Points on a hilly landscape, in no order, each with its height.
A climber steps from a point to the highest of its 4 nearest points, and stops where none of them is higher. Distance is the straight distance between rows; heights are no part of it.
Q125: [-16 -14  12 -23  43   1  20 -19]  h=3.53
Q262: [-23 -11  31 -18  -3  12 -17 -13]  h=6.13
Q702: [12 13 -6 15  2  4 17  1]  h=3.54
Q754: [-13  -4  12 -13  32   5  18 -12]  h=4.53
Q726: [-9  2 13 -3 20  7 15 -6]  h=4.27
Q689: [  7  -2 -10   3  37  15  34 -16]  h=5.59
Q859: [ 30  18 -44  12 -35  -5  -3  36]  h=2.19
Q17: [ 1  6  5  6 12  8 15 -3]  h=3.64
Q257: [ 13  13 -23  15 -33 -14 -19  26]  h=4.76
Q415: [ 6 12  0 13 -5  0  6  3]  h=2.95
Q990: [ -8   0  18   5 -25  -2 -23   3]  h=6.82
Q564: [-17  -7  29  -4 -15   9 -21  -8]  h=8.78
Q157: [-10   3  13  -1   5   5   7  -2]  h=0.23
Q272: [  3  11  -3  15 -23  -9 -12   8]  h=7.69
Q870: [ -1 -17 -17 -16  61   5  36 -35]  h=8.95
Q950: [ 37  13 -34  19 -22  -3  18  18]  h=0.41
Q546: [ 21  15 -17  17 -14  -2   8  10]  h=6.22
Q154: [-18  -5  20 -10  14   9   6  -8]  h=2.16
Q708: [-24 -15  23 -27  26   5   8 -18]  h=8.06
Q776: [ 18   2 -18  11  20  16  32  -9]  h=4.09
Q523: [ -6  -7  20   4 -33   0 -41   2]  h=5.55
Q728: [ -3  -2  -3  -5  41  11  30 -15]  h=5.30
Q799: [  1   2  -1  13 -35 -12 -33  16]  h=3.12
Q440: [  3  -1  -9  10 -38 -16 -42  23]  h=3.67
Q324: [  7  -9  -1   7 -45 -13 -55  23]  h=3.17
Q481: [  8   6 -16  15 -36 -16 -30  29]  h=8.34
Q283: [ 14  15 -10  17  -8   3  13   4]  h=4.30
Q24: [-29 -24  30 -46  27  -2   4 -32]  h=0.29
Q535: [ 20  13 -13  19   4   7  22   4]  h=2.89
Q36: [ 14  13 -27  13 -35 -14 -25  33]  h=4.96
Q226: [  5   1  -3   3  28  10  26 -10]  h=5.21
Q784: [-15  -3  18  -8  16   5  11  -7]  h=2.83
Q733: [ -8   5  14   8 -15   1 -11   5]  h=6.23
Q482: [-19 -23  16 -33  49  -6  21 -29]  h=2.61
Q11: [  5   6  -7  13 -33 -14 -28  19]  h=4.15
Q695: [ -7 -15  -6 -14  53   3  30 -26]  h=6.06
Q988: [-11  -8  -3 -10  46   6  29 -18]  h=5.36
Q788: [-13 -20   3 -25  56  -6  27 -33]  h=4.49
Q85: [  8   7 -20  13 -37 -16 -39  30]  h=5.87
Q46: [ 20  17 -23  14 -26 -11  -5  22]  h=6.61
Q808: [-5  8 12  6 -8  0 -3  0]  h=4.60
Q675: [-10   1   6  -4  27   5  18  -8]  h=7.08
Q835: [ 39  15 -43  14 -31  -3   9  31]  h=0.96
Q603: [-27 -18  33 -31   6  15 -14 -20]  h=4.63
Q204: [  6 -13 -17  -3  48  15  40 -24]  h=5.93
Q597: [-23 -24  26 -40  38  -6  13 -35]  h=1.05
Q897: [-15   0  23  -3  -5   6 -12  -6]  h=7.74
Q454: [-19  -4  25  -9   0   8  -6  -8]  h=5.24
Q815: [ 21  19 -22  17 -19  -8   5  16]  h=8.31
Q961: [-21  -8  27 -16   7   8  -2 -11]  h=4.08
Q327: [-26 -27  34 -51  23   4  -4 -36]  h=0.01
Q525: [ 16  18 -17  16 -25 -10  -5  19]  h=6.92
Q634: [  1  -8   5   9 -40 -11 -47  15]  h=3.74
Q67: [-5  7 11  7  2  3  6  1]  h=1.57
Q725: [ 25  17 -35  13 -34 -11  -7  29]  h=4.26
Q121: [ 33  13 -25  19 -10   2  18   9]  h=0.89
Q395: [  3  -3 -15  14 -43 -14 -51  34]  h=4.11
Q649: [ 5  5 -3  9 24 10 27 -6]  h=5.06
Q391: [ -1   0  11  10 -33  -7 -35   9]  h=5.49

Call two points neighbours if one is among the 4 nearest of the other. Go from one point of each pair to the other, from neighbour to neighbour, staying as high as possible. Name the lowest point that can't be avoided.
Q815 / Q870 => Q754
Q272 / Q815 => Q525
Q870 / Q675 => Q728
Q481 / Q708 => Q603
Q272 / Q564 => Q733
Q481 / Q564 => Q257

For each start below, name the point where the climber stops.
Q157 => Q675
Q776 => Q870
Q634 => Q564
Q125 => Q870
Q649 => Q870
Q324 => Q481
Q523 => Q564
Q440 => Q481
